Each row is a point on a landscape with many valleys, with its height.
From any point a ball rolls to the lowest of the 5 points nearest to it. It stops when none of these is lower. Distance is the straight distance between rows; heights are no part of it.
vola (h 4.21): [ -3  46  53 -19 -32  11 -33 -27 -19  -4 -42  -2  -3  -7 -17  -3  14  19
  16 -21  10 -19 -27  11 -42 -33]
Sibet (h 3.49): [ 56 -47   8  55 -18 -14  60  42   7 -30 -40 -18   2  17 -14 -22  31   0
 -48   5 -33  49 -31 -13  -2   0]
saf (h 4.99): [  5  33  42  13 -42 -22  -6  13   6 -45 -17  -9  43 -13 -10  27  29  38
   3  14   0  -7 -19  17  20  -7]
samuz (h 5.25): [-18  14 -19   0   5  38 -23 -15  16 -16  -4  37  11  18  45 -26 -17 -40
  -8 -33  -8  11 -20 -17  -7  -8]
kode (h 5.46): [-23 -42  23 -13 -11 -46  29   9  17  14   7  33 -21 -16   3  12  -8  10
  29  79 -19  -8  32  35  57  46]
Loreg (h 6.94): [-29  -2 -11  14  -5  14 -54 -21 -18  15  22  -8 -19 -23  -9  35  -2  22
   3 -37  62 -18  -9  15  -5  20]
romez (h 3.37): [ 41  11  15 -23  11  11  53   3   3  -3  18  -4 -29  22  33 -36 -17 -45
  -9 -11 -21  -5   8 -39 -45 -16]
mosum (h 3.67): [ 34  -1  29   8   6   2  67  51 -16 -15  -8 -25  -2   9 -13  -5 -17  -7
 -24   7 -24  24   7 -54   3   8]
Noro (h 3.59): [ -1  11 -17 -13 -16  -3 -24 -27   2  24  15  53 -10  10  16 -27  14  12
  51 -13  20 -27 -29  48 -43  29]
Tuk (h 4.57): [-11 -26 -73 -34  20  -5 -28 -16   0  80  44  33 -30  -6  15  -8 -12   3
  24 -10  37 -41  -7  28  -4  23]
Vatop (h 6.92): [-33 -26 -62  32  37  21 -21   7  27 -26  -2  25  11 -14  43 -33  -7 -30
 -30 -42 -19  14 -30 -22  27   1]
vepe (h 6.48): [  3 -19 -36  38  15   9 -40 -30   4 -26  -4 -17  24  -5  -1 -12  19 -13
 -19 -24   2  40 -14   0  -9 -37]
rov (h 3.27): [ 28  12  38 -31  17  20  41 -16 -15  26  -9 -49  -2  -3 -53  21 -45  12
  -6   3  -4  -2  20 -37 -26 -33]
tam (h 5.23): [ -2  18  19  21 -25 -10 -28  -2  -1 -41  -2  -1  35  -2   9  17  27  24
  -7  -2   6  17 -11   2   4 -26]
Des (h 2.85): [  8  23  11 -61  10  13   8 -35  -5  42 -19   4 -39  25 -17 -29  -2 -12
   0 -16  -1 -32  -6  27 -58 -47]
lor (h 5.86): [-12  -7 -52  -1 -16   0 -41 -32  20  12  28  56   6  -5  45  -8   5   5
  46 -20  43 -33 -19  43  -9  53]
goze (h 6.47): [ -1 -20 -17 -29 -10 -12  13  37  27  22  19  56 -29  16  66 -34  -9 -20
 -11   3   4 -29  -3  13  12  -5]
buti (h 6.84): [-27 -25 -45  40  25  -1 -28   1  -9 -20  12  -4  15  -3  15  -6   9  -8
 -30 -29  -4  20   2 -16  23 -26]
lezib (h 3.22): [ 22  -4 -17 -48  19  11  22 -11  10   5  21  27 -17  32  40 -38 -28 -40
  -6 -22  -5 -20  -3 -15 -31 -36]
lobis (h 2.11): [ 67 -14  26  60   0  -2  38  35 -22 -30 -36 -30  38  28 -18 -14  43 -10
  -9  17 -28  38 -17  -7 -36 -22]
nav (h 3.87): [ 28   4  34  17 -12  28  53  28  21 -38 -18  -2  -7   2  33 -51  -5 -20
 -17 -30 -37  37 -14 -40 -40   0]
vez (h 3.71): [  4 -67 -53  24  65 -26  24  13 -18   3  10 -25  10   3  -8  17 -14 -21
 -39  17 -12  36   4 -38  72  16]
kaz (h 4.36): [ 19  22  11  -5  17  51  -8  -1  26 -36  -9 -21  41  -4   8 -35   0 -24
  -5 -54 -17  39 -55 -21 -36 -18]
rav (h 5.26): [-16 -29 -33 -15   2 -29  -6  32  25  42  46  24 -35 -28  27  -8   0  19
  48  28   1 -24  19  41  30  46]
Lel (h 3.63): [ -1 -28 -42  36  34 -18 -24  -7 -23   8  -6 -33  30  22 -19  38  12 -13
 -20  24  -3  47  15  -6  47  -4]
Nes (h 3.62): [ -5   0 -15 -32   6  -2 -20  -8 -14  53  24  32 -32  13   3 -23   8  16
  31 -13  10 -30 -17  39 -38   4]
gipet (h 5.64): [ 47  31  47   4 -23  12  27   7  11 -49  -9  -7  27 -17   8 -13  12  -1
  -7 -12 -11   4  -7 -27 -23  -9]
Rer (h 3.24): [ 53 -14  29  34   6  -6  53  46 -31 -10 -18 -37  28  26 -18  -6   7   7
 -20   7 -29  40 -13 -32 -16 -17]
buret (h 4.26): [-48 -30 -45  21  27  36 -29  -9  -9  32  -2  -8 -22  20   5  -4 -30 -13
 -41 -73  26  13  19 -14   7 -25]
Sokom (h 4.28): [ -1   0  -7 -27 -26 -25  27  28  28 -11   8  11 -27   1  33 -16   3 -23
 -16  43  -4 -24  22  18  18   9]
depo (h 3.42): [ -7 -15  -3  -6  34 -10  36  16  -7  -9   7  -2   6   4   2  22 -22 -16
 -24  29 -14   9  29 -44  64  16]
Gipez (h 5.57): [ 28  41  61 -10 -55 -24  42   8  25 -50 -20  -2  23 -21  -2  -3  28  -1
  -1  15 -10 -20   7   0  -4  18]
tinod (h 3.14): [ 18   0   6 -18  16  33  38 -10  -5  18   1 -44 -22  16 -19  -9 -43 -12
 -24 -59  -3   2  34 -45 -44 -37]
Zona (h 4.01): [ -3  23  31 -17  -4   3 -11  -6 -25   9 -17 -32   6  -8 -36  26 -16  29
 -11  11  16  -7  -7   2  -2 -32]
Ter (h 3.65): [-20 -29  36   5   9 -17 -20 -27 -34  26   0  -6  -8 -11 -40  54 -12  52
  37  30  12  10  -3  10  35  31]
tif (h 3.72): [ 48   7  31   3  -2  20  20  -8 -23   4   0 -55  19   4 -42   7 -13   8
 -15 -26  14  14   5 -30 -37 -48]
Dake (h 5.30): [ 10  42  53 -24 -35 -45  41  17  19 -26 -27  -4  12 -18 -24   4  21  11
  20  49 -26 -22  11  24  11  16]
vivi (h 5.45): [-19 -15  -1  40 -33 -29 -21  35  27 -45   4   4  31  -2   0  29  39  14
 -23  12   8  17   0  17  54  25]
Zisi (h 6.49): [-28  14   5  13 -19   9 -39  -8 -11 -12  -1  -3 -10   0   8  25  -2  24
   1 -21  14  -9  -8  -7   2 -11]
Pib (h 4.03): [ 45 -58 -39  61  12 -26  45  28  15 -22 -10 -26  -2   0  -5  -4  26  -8
 -53   6 -11  35 -22 -10  25  25]
Rupam (h 2.08): [-31  10  12 -33  11   5 -11 -16 -16  55   1  -8 -48 -20 -39  -2   7  20
  35  30  -8 -11  11  25 -30  15]
lagel (h 4.22): [ 55 -32 -26  82  -1 -16  19   8  24 -45 -27 -15  28  -8 -11  -4  41 -12
 -34  16 -12  40 -15  -1   9  18]
bav (h 3.68): [ -6  17  22 -15   0  36 -20 -27 -13  13 -25 -18  -7  14 -15  -3 -23  -5
 -27 -55  28  -7   1 -13 -25 -50]
liren (h 3.45): [ 11  -4 -22  11  19  18  29   4   9 -22   5   0  -4  -6  32 -31  -6 -41
 -20 -31 -19   3  15 -45  -4  -8]
kodom (h 4.78): [ 40  26  35  -7 -32  -7  54  20  21 -33  -7  -3  -6 -11   7 -10  12 -13
 -22  13 -16  -7  16 -21 -13  25]
tukup (h 3.66): [ 10  18   6 -47  -5 -19  15   7  14   8   8  19 -18   8  31 -28   6  -2
  13   9 -20 -37  -1  25 -12 -26]
dama (h 3.15): [-12  -3  29 -29  22 -10  17 -22 -16  16 -20  -3  -8  -6 -28  29 -37  13
   9  45 -11  -7  21 -21  25  -7]
subad (h 7.07): [-25 -25 -55  72  14  25 -47 -42   7  -3 -46 -38  18 -12 -15  12  10 -20
 -21 -27  18  41   3   8 -13 -29]
fatil (h 4.02): [ 59  28  43  -4 -14   6  22  -1 -27 -19 -11 -38  38  -3 -40  24   1  27
   4   8   3  -1 -10 -20 -23 -38]
suve (h 4.10): [-17 -16 -11 -36  16 -13   2  30  -2  53  36  26 -39 -10  22 -20   1  31
  39  22 -20 -26   7  30   5  11]
gorof (h 2.98): [-42 -28 -71   4  22  25 -19  -9   1  33   7  20 -20  29  33 -14 -40 -58
 -18 -42   5  -9  20 -38   5 -21]
rado (h 4.83): [ 59  26  52  13 -23  -9  18  13  -7 -40  -7 -24  57   4 -16  14  25  22
  -1  17   0  16 -14  -4  -8 -19]
boda (h 5.65): [-18   5  -4   3 -41 -20   9  30  28 -36  -5  15   1 -10  20  10  12 -15
 -18  26  -1 -16  23  -2  36  26]
tepu (h 6.12): [-36  -8  -5  11  -4   6 -41   2 -21  14  25 -21  -8  -6  -9  41 -16  31
  -2   0  25   4   2  -4  14  10]
ditu (h 4.44): [-19  33  15 -17 -25 -23   3   7   4  -3 -13   6 -20 -11  11   3  13  19
  31  31 -18 -20   5  21  -4   3]
Buv (h 5.38): [  0 -17  44 -47  -8 -46  44  18  20   0 -11  21  -9 -14 -25 -16  10  13
  25  79 -33  -1  23  37  39  15]
movim (h 2.57): [  2  36  30 -42 -11  10 -15 -31  -9  26 -31  34 -17  19 -22 -38  13   2
  24 -18  -1 -19 -28  38 -72 -24]
zive (h 4.95): [  4  15  35 -41 -40 -45  33  36  26 -10   1  11 -13 -17 -16 -24  31   9
  19  59 -28 -22  14  45  19   6]
zar (h 2.91): [-18  -2  26   7  -6  -9 -36 -10 -33  12  -5 -26  15  -5 -40  55   2  46
  15  17  34  18 -11  24   7   5]
lisur (h 3.61): [-25 -31 -38  14   1 -11  23  41  15 -16   7   4 -14  -3   7  10 -12 -23
 -39  29  -4  -3  32 -31  83  42]
Luvet (h 3.86): [ -4  29   5 -15 -11   9 -11 -19   6  -5  -3  14  -9  11  32  -5  -2 -15
  10  -7  -5 -19  -5   2 -17 -20]
karu (h 3.69): [ 30  18  25  -5 -14  -3 -14  -6 -26 -14  -8 -40  44   7 -32  29   8  21
  -6  18  17  16  -7  -1  -2 -40]
Fevim (h 3.34): [-28   0 -26 -21  15  -2   5   7  -2  27  23   3 -36  12  39   8 -27 -21
  -4  33 -11 -19  24 -14  16  -1]
kadi (h 3.08): [ -8  22  33 -59  16 -10  19 -24 -22  33 -19 -10 -24 -13 -44  -7   4  18
  28  48 -35  -5  18   7 -23 -25]
big (h 3.30): [-14  22  -6 -32   6  20   0 -18  -5  27  -9 -11 -35  11   3   6 -29 -23
  -8  -8   0 -25  13 -17 -25 -30]
Kip (h 7.06): [-27  11 -13  13 -32 -26 -14  13  18  -1  21  17 -14 -17  33  17  15  15
  42  17   4 -36  15  36  15  55]
lezez (h 4.71): [-25 -32  17   7   8 -32   9 -30 -20  27   6  39 -20 -21 -23  36  -5  31
  61  55  -9  -5  37  16  52  59]
patu (h 3.89): [ 34 -26  -1  28  13  10  33  15 -26 -10   4 -40  14  -6  -7 -19   1  -5
 -23 -36 -23  30   1 -45 -36 -28]
Doke (h 3.85): [-14  -7  37 -22  11 -36  20 -20  -9  16 -20  23 -17  -6 -18  20  -4  25
  34  72 -32  -7  34  11  34  21]
lalar (h 3.43): [-45 -13  -6 -20  22  18 -12 -25 -16  54   5  -9 -50  -3 -17  21 -44   6
  10  20   6 -12  25  -1  -1   3]
kad (h 5.39): [-21   9   2  22 -29   3 -55 -20 -14 -12  23  -3   1 -25  -1  35  17  45
  26 -23  44 -12 -21  21  -7  22]
Nup (h 7.26): [ -8  -6 -16  14 -37  -7 -22   4  39   4  18  48   4  -5  58 -17  15  -5
  37  -3  19 -26 -13  50   2  54]
vuz (h 6.26): [ -3 -19 -40  23  39  16 -19   0  33 -43   3  -2  25 -19  33 -37   7 -24
 -27 -46 -18  30 -46 -14  11 -20]
pati (h 7.65): [-31  -7 -41  20  -9  32 -41 -18  18  13  19  55   0  17  63  -3 -21 -21
  19 -28  17  -8 -21   0  -3  36]
Piveb (h 4.20): [ 15  16  21 -56  -6 -30  40  34  22  -1   9   8 -24 -13   8 -40  13  10
   8  35 -25 -34  13  32   4 -15]
niz (h 4.08): [-11 -27 -46 -33  11 -12 -16  14  -1  65  46  27 -34  -5  34 -12 -10  16
  36   5  12 -35   1  22   2  26]
mubes (h 3.98): [ 21   7  16   3   6 -15  34  27  -3 -31   4  -9  27  -1 -13  27   4   7
 -26  18  -5  13   5 -28  45  20]
mubo (h 3.91): [ 45  11  56 -10 -28 -11  88  45  13  -6 -20 -15 -26  22 -12   2 -11 -10
 -30  44 -33  14  12 -24  10  37]
lofid (h 4.63): [ 36  -4  23   2   7  48 -16 -21  -2 -15 -11 -43  23   3 -14 -36  -6  -7
 -13 -52  10  42 -18  -1 -48 -51]
Bitov (h 3.64): [ 48 -15 -11  53  19  25  24  -8 -37   2 -36 -66  40  18 -53  16   4 -18
  -3   2  -3  29  13 -16 -34 -17]
toraz (h 4.24): [-41 -41 -50  16  43  -2 -11  -6 -22  20  17 -42   4  16 -21  21 -29  -6
 -35  -9   7  37  23 -18  38 -21]
tibuz (h 4.13): [ 24  29   3 -18  16  40  22  -7  29 -31  -3  21  16  19  38 -48 -12 -55
   3 -29  -8  18 -31 -24 -35  -6]
vibu (h 4.82): [ 40  -4 -17  52   2 -13   0  -3   2 -43  -3 -11  47   0 -13   3  40  -6
 -13   6  -1  42   0  -6   3  -9]
gotu (h 1.05): [-13 -12   1  21  -3 -16 -48 -13 -25   6  24 -24   7 -19 -28  67   7  41
  25  20  60  12 -11  31  18  36]
nenap (h 3.02): [ 48  -5  59 -22  28   2  46  -8 -27  21  -5 -26  14  -3 -36  23 -41   9
   5  27 -22  12   6 -46  14  -4]
lud (h 4.19): [-33 -20 -39 -22  36  24 -14 -23  -1  94  16   9 -58  -2  -2   7 -32  -3
   4 -13  44 -33  20  22 -32  26]
vep (h 4.48): [ 31   3   4  18   5   8  10  -2 -19 -23   6 -25  31  -1 -15  -1   5   3
 -19 -21 -10  13   1 -31 -12 -29]
zubu (h 3.51): [ 43  15  23  17 -18  17 -23 -22 -20 -21 -14 -47  36   6 -37   7  20   7
  -7   3  26  25  -2   6 -28 -47]
lobel (h 3.60): [ 23  11  39 -42  23 -23  56 -13  -4   1 -15  -2  -4  -8 -15   6 -12   8
  19  62 -36  -6  25  -4  10   5]
dumad (h 2.99): [-20   0  -4 -63  21  10   3  -5 -15  70  -3  18 -40  20 -18 -34  -3   9
  -1 -12  -2 -30  -5  34 -46 -35]
Mema (h 4.39): [-17 -30 -66  21  30  23   8   5  23 -25  -2  24 -13  -7  48 -41 -11 -45
 -32 -46 -12   2   0 -44  21  -1]
tib (h 3.35): [ 56 -16  21  19  14  16  35  12 -40  25 -11 -67  30  33 -51   8 -15  -2
  -5   2  -9  42   8 -20 -28 -28]
subo (h 3.47): [ 44  -5   8 -32   6  13  43   8  33 -16  23  36 -15  20  55 -57 -10 -39
 -16 -16   0 -13  -8  -9 -17  -7]
Bero (h 4.11): [ -7  -6   4 -36 -17 -22   7  46  18  47  20  69 -12  -4  21 -49   7  28
  33 -11 -14 -39 -11  31  -6  10]
raban (h 7.00): [-32  18 -29  -6  -7   2 -70 -42  -1   7  -6  32  -4 -39 -16  14  12   0
  36 -42  75 -43 -20  42  -2  36]
lutev (h 7.84): [-34   0  -9  36 -10  20 -46   9  27 -38   6  33  15   3  39  -5  13 -10
  -8 -34  -2  21 -20  -1  18   5]
ripig (h 3.23): [-18  -7   4 -67  18  24  -7  27 -23  81  26  49 -19   0 -35 -37   9  32
  34 -17  -4 -30  -5  14 -40   6]
bod (h 3.25): [ 29  29  21 -17   6  22  26 -17  -1  -2  -2 -21  -4   2   1 -11 -23 -24
  -4 -35 -16  -9   4 -48 -42 -36]
puv (h 1.82): [-36  -4 -40  -1  11  16 -17   0  -9  13  10   5 -21  19  30  -4 -27 -35
 -11 -24  -2 -15  19 -37   3 -14]
rupo (h 4.84): [-43 -37   8  11  26   5 -25 -19 -25  35  16  -5 -12  -4 -20  51 -47  24
  -4  20   8   6  20  -8  43  13]
fid (h 4.14): [-19  25   7   8 -27  13 -30 -17  15 -10  -2  41  -3   9  43  -5  -3   1
  36 -18   1 -19 -29  28 -17  28]
sib (h 6.03): [-28   9 -31 -20  14  -1 -42 -29  -3  42   9   9 -28 -34 -31   2  10   1
  43  -3  46 -33   4  31 -10  41]
tovi (h 3.01): [  7  24   4 -43  23  43  19 -38   9  27 -22 -16 -28  23 -15 -15 -39 -25
 -19 -48  15 -23  23 -12 -55 -39]
bilab (h 0.85): [-25 -20 -42  48   5 -21 -34  19  -3 -23  17   6  16   7  11  24  21   8
 -23   2   3  23   3  -7  37  -5]
timi (h 3.73): [ -7 -32 -45   8  39  -6  23   7 -17   1  18 -31   3  -9  -8  -3 -26 -24
 -34 -26  -9  12  16 -55  16 -16]
fetos (h 4.81): [  7  -2  17  11 -33 -26   7  38  17 -48 -11   1  40  -5 -20  25  33  10
 -34  20   1   5  -2   8  57  28]
zikol (h 2.95): [  6  20   9 -61  -4  -6   5  13 -14  39   4  56 -18  21 -15 -46  20  23
  27  -6 -28 -36 -24  26 -48 -34]
vugon (h 5.40): [  3   6  10 -13 -25 -11  -8   8  33   5   9  61  -3  15  55 -34   2  -2
  14  -1  -1 -17 -27  55 -10   8]
bofod (h 3.90): [ 20 -52 -38  31  39 -16  52  40  -5 -10   4 -23   1  -1  -7   0  -5 -12
 -50   7 -15  29   7 -44  49  34]
dov (h 3.36): [-10   5 -10 -23  27  19  20  -4  -8  16  11 -30 -13  -6 -12   9 -48 -16
 -15  -2 -11  -2  32 -50   2 -25]
finiv (h 5.52): [-27  10   5  11  -5  29 -45 -27  -2  26  -1  13 -21  -1  -5  19 -17   1
  -2 -55  43 -21 -19   8 -28  12]
venof (h 2.58): [ 16 -34  30 -14  41   3   9 -32 -28  23 -10 -24  11  11 -36  38 -39   9
 -15  15  -1  20  24 -30  50 -21]
gop (h 2.00): [-35 -17   1   9   9 -15   0  18  -5   1   2  12  -3  -4  12  41 -25  11
   0  44  -7  -4  24  -6  70  35]
Ganu (h 6.73): [-20   1 -22  17 -23   8 -11  17  34 -20   3  29  -6  11  54 -17   5 -36
 -21  -7  -4 -13  17  -5  29  12]
Dira (h 4.40): [-33  -1 -38   8   2  26 -36 -14  -5  45  27   8 -38  11  21  23 -31 -16
  -1 -30  25 -21   9 -15  -2  20]
nis (h 6.91): [-29  15 -30 -13   4   8 -49 -37   4  33   7  21 -23 -32 -18  11  -2  -1
  25 -37  67 -39  -2  34 -12  37]
guki (h 5.66): [ 30 -15 -13  32  27  22  14  19  35 -48  -2  -5  17 -29  18 -47  14 -12
 -28 -32 -19  40 -44 -15  -7   3]
Pefef (h 5.99): [-13 -26 -36  30  22  18 -34 -27  -7  13 -13 -43   1   7 -10 -13   3 -10
 -39 -49  34  33  16   0 -11 -45]
dor (h 3.09): [-26  36  20 -19 -14  -6 -18 -12 -26  18 -13  -4 -31 -21 -36  11  14  31
  45  18  -2 -15  -1  18 -29  12]
susem (h 4.96): [ 51  -2  38  30 -33 -12  37  37  19 -48  -5 -15  40  -6 -21   9  39   5
 -36   7  -5  18  -7 -12  17  20]
kago (h 3.70): [-20 -14  -2   7  12   5 -26  -2 -26  13   8 -37   5  16 -30  32 -10  11
 -25  -5  25  25   8  -6  17 -33]
tinik (h 2.66): [ 43  -4  27  -3  19   7   9 -12 -29  16  -6 -54  41  14 -56  33 -10   5
  -7  18  15  31   6  -8   5 -27]
pef (h 5.13): [-16  -7 -32  43   1   4 -48 -14 -27   7 -18 -36  26  19 -29  40  14  -3
 -18   8  28  40  12  12   4 -18]
guf (h 4.92): [ 21 -18 -14  37  -8  -6  17  26  24 -51   5   9  20 -17   4 -24  24  -1
 -46 -11  -8  15   0 -19  25  14]
Posul (h 4.06): [  8  -8 -23  23  10  -3  25  21  -3 -30   9  -8  13 -16   2  -8   6  -9
 -38 -11  -8   9  15 -50  23  -5]
lisud (h 7.98): [-32 -11  -9  34  -5  27 -70 -12  -3  -2  23  14   4   3  22   5  10   8
  -1 -53  31  17 -27   8  -8   8]
Zuv (h 5.48): [-32  11   3  29 -29 -16 -25  15  -6 -17  21  -1   6 -14   4  50  10  46
  22   7  12 -12  -3  13  31  40]
budos (h 5.89): [-17  25  27  15 -29   9 -29   9  27 -51  -7  20  22 -10  25   5  13  10
  -1 -14  -2   3 -14   5  16  -6]
nep (h 2.02): [  0  15  10  -5   3  33 -24 -10  18 -33  -9   7  30  -3  19 -28  -3 -20
  -5 -45  -7  18 -32 -22  -2 -28]
samig (h 4.61): [  0  44  42  -8 -35 -11 -15  -4 -20 -22 -23 -15  13 -14 -19  22  13  40
  16   3  -7 -13 -11   9  -8 -22]
mopo (h 6.31): [ -3  15   1   9 -19   5  -3  10  25 -38  -4  18   8  -3  36 -13  13 -23
 -16  -9  -8 -12   6 -17  16   3]
gizu (h 4.85): [ 17  42  32  -4 -16  23   1   3  39 -57 -16  10  25 -16  29 -29  18 -22
  -4 -19 -17   4 -20  -8 -13   6]
saz (h 4.80): [ 32 -40 -60  58  38 -24  16  -6 -10 -18  -9 -36  31   3 -10  18  16 -24
 -22   8 -11  32  -3 -18   5  -9]
Duv (h 4.94): [ 22 -13 -47  72  13 -12 -15 -23  -6 -27 -30 -26  46  -3 -22  22  34 -17
  -8   8  -2  33   4  -5   6 -14]
nozez (h 4.12): [ 21  44  24 -31  -6 -14  33  -9   2 -16  -8 -15   0 -11   1   0  -3   3
   9  21 -24 -24  14 -19 -17  -7]
nug (h 3.82): [ -5  41  21 -20 -28   9  -9 -13  32 -21  -7  48  13  22  37 -39  -4  -6
  34  -1  -9  -9 -48  60 -32   5]
Mizu (h 1.67): [ 64   1  30  47 -12  17  20  -3 -34 -13 -13 -46  51  20 -34  -1  19  -3
   2   7 -10  42  -2  -7 -56 -32]
tusum (h 4.46): [-21  25  -2   0 -18  24 -23  -3  42 -20  -4  52  17  18  55 -20 -13 -16
  22  -6   1   1 -43  37 -22  24]
foved (h 4.23): [ 29  11   9  26  -8  -7 -25  -2 -26 -21 -18 -35  53  20 -29  49  32  11
   1  33  17  28  -3  15   9 -12]
fevi (h 6.37): [-33   7 -10  -6  -5  -2 -55 -22 -14  12  13  -6 -14 -50 -35  32  16  27
  29 -22  65 -29  -8  26   5  34]
Ribo (h 2.92): [ -3 -13 -46 -15  26  14  12  -6   8   8  17  13 -19  25  42 -28 -26 -61
 -13 -30 -10 -12  20 -39  -6 -23]
tadu (h 4.66): [  0  63  51 -10 -46 -29  10   4   3 -35 -38  -6  15 -16 -30   5  34  38
  45  21 -23 -22  -9  25  -9  -6]
Supeb (h 5.37): [-20 -11  -9  31  -1 -18 -32  17 -12 -13  21 -12  25  14  -2  56  16  28
   0  20  11  21  -4   8  54  19]
soten (h 3.18): [ 60  -9  26  35  -6  28  29  -8 -33   4 -22 -63  37  17 -43 -20   5  -5
  -8 -19   0  46   5 -12 -67 -49]
Zer (h 5.11): [-19   7 -24  -9  -1 -13 -19  -4  -7  31  29  16 -35  -5  19  -6   6  13
  45   7  -1 -32   1  29 -18  31]
vati (h 4.87): [-33  -6 -20   4 -21 -16   1  38  22  -2  19  10 -29  -3  45   9  -9 -15
 -13  40   3 -16  31   2  43  30]
Roru (h 4.27): [-33 -30 -25 -28  38   6 -24 -32  -5  69  27   7 -47 -39 -25   2 -11   9
  39  21  22 -14  36  29  -8  32]
tel (h 4.18): [ 26   4  18 -25  -7 -25  64  25  18 -13   7 -10 -13  -3   6  -3 -11 -22
 -27  49  -5 -11  29  -8  27  35]
pakub (h 4.65): [ 35  -6  10  25  -3  -9  33  25   0 -43  11 -13  24  -7  -9  -1  21   3
 -26  -6 -11  17  -2 -37   6  -4]
Semib (h 3.46): [-20  24  13  -9 -11   8 -27 -26  -9  26 -18  10 -33  -7 -15   1   7  12
  30 -22  12 -27 -11  28 -48   6]
defe (h 3.13): [ -9  -1 -14 -46  10   2  -6  -5  -9  43  12  30 -35  25  15 -23 -11  -4
   5  -7  -5 -35 -12  19 -30 -37]
Genag (h 3.19): [ 16  36  30 -34 -19 -16   1 -13   3  -4 -17  31  -9  12   5 -45  35  15
  36  -2 -24 -28 -15  46 -39 -24]
kegi (h 4.29): [-15 -17 -42  17   9  -1  13  24   9 -26   8   8  -6 -14  26 -14  -1 -28
 -34  -5  -3  -3  20 -49  37   6]
sopi (h 3.53): [ 26 -10   0  10  -4  22  57  21  16 -34   3   3 -26   2  35 -50  -1 -37
 -30 -24 -20  15  15 -50 -16  16]
viv (h 5.50): [ 11  24  24 -11 -36 -14  12   4  35 -37  -5  15  -7  -1  31 -20  15 -19
  -9   8  -6 -22   4  20  -4   8]
Rezek (h 5.29): [-12   7  22  24 -37 -34 -25  14 -10 -28   6 -11  37  -3  -7  58  33  53
  25  23  14   8 -20  36  28  23]
fol (h 9.21): [-37 -10 -48  35  20  34 -53  13  35 -17   8  30  27   5  37 -23  -6 -22
  -9 -40 -12  30 -61   7  18  16]
nodof (h 3.54): [-11 -16 -32 -48   7  -6  -2  21  -3  70  30  50 -23   3  10 -27 -12  27
  32 -14  -6 -38 -11   7 -14  13]
gener (h 3.95): [  2  40  50 -26  -5 -27  17 -10 -17  -2 -39  -6   5 -17 -57  12  11  43
  44  53 -28  -3   3  10   3   2]
dopum (h 4.62): [-40  14  -6  -2  -6  -9 -13   4  -6   5   5   4 -19  -8  19  27 -12   7
  14  29 -15 -21  15  -3  11  15]
zekup (h 3.05): [-34  -8 -39 -21  29  27  -2 -15  -3  38   3 -22 -36  17   3   7 -53 -26
 -28 -30   9 -10  35 -35  10 -31]
lib (h 4.31): [ 25  24  32 -35 -29 -19  15   1  29 -16  -2  25  -2   1  34 -40  23 -11
  12   8 -19 -31  -4  42 -17 -16]
Teso (h 3.03): [-10 -53 -21  13  53 -11 -11 -16 -28  19  10 -24  18  13 -23  40 -28  -8
 -24  18   3  41  18 -24  71  -6]
luse (h 4.16): [-28  14  13 -17  -7 -27  20   7   4  -2 -11   9 -13 -10   4  17 -13  19
  28  54 -27  -7  20  14  20  24]
vizem (h 4.25): [-20   0   2  37 -21  -8 -46   0 -24 -10  29 -16  19   3  -4  50  14  42
   7   3  27  14  -8  14   4   7]
fofin (h 4.51): [-29 -31  34  -9  17 -24  -3 -38 -44  41 -18  28 -23 -15 -46  42  -9  37
  38  43  -8  -3  25   1  21  30]
gim (h 6.17): [-42 -35 -40  36  28  43 -47 -21   8  19  -2   4  -6  19   7 -21 -15 -16
 -35 -75  41  39 -14  16 -12 -17]
guto (h 3.55): [ 22  15  -2 -37   4 -10  35   9  11  -6  18  -6 -27   5  33 -15  -8 -28
 -12  21  -6 -28  20 -16  -7 -14]
teda (h 1.10): [-14  24   3 -13 -23  31 -28 -31  12   3  -6  39  -2  19  31 -10 -15  -6
  18 -14   8  -6 -40  22 -44   6]
Seveg (h 2.12): [ -3  32  13 -22 -20   9 -24 -31   3  23 -11  52  -7  11 -13 -38  20   6
  50 -13  15 -12 -42  51 -72  10]
zeg (h 5.51): [-11  19  19  -5 -52 -34  10  22  31 -28  -6  13  -6 -12   3   3  20  -3
  -3  39  -7 -26  16  32  17  26]
duvid (h 1.55): [ 21 -12  -2   2  29  -2   2  -8 -27   9   4 -44  26  14 -36  25 -10   1
 -21  17  12  33  10 -13  29 -22]
Dela (h 4.69): [-23  14  40  -8 -26 -41  25  12  11  -5 -18  12   4 -18 -20  20  10  21
  38  60 -29 -11  10  36  37  35]

For each start below, name the point where the ball stops.
Dake: Rupam
Ganu: puv
gipet: gop
vibu: Mizu
sopi: puv
tukup: teda
Bero: teda
rav: teda
nav: puv
suve: teda
boda: puv

Call two points neighbours if one is among the 5 nearest of the other. Go from one point of each pair to the other, from neighbour to neighbour, staying as low as possible. Name the highest point that can't be avoided.
nep and puv: tibuz
Mizu and teda: tib
gotu and gop: Zona
Rupam and bilab: Lel
duvid and teda: rov
Rupam and gop: vez
teda and puv: lezib
Rupam and duvid: dama

For each start below, name every point that the ball comes to, in order.
Tuk: nodof ripig zikol movim Seveg teda
tinod: tovi Des movim Seveg teda
guf: Posul liren Ribo puv
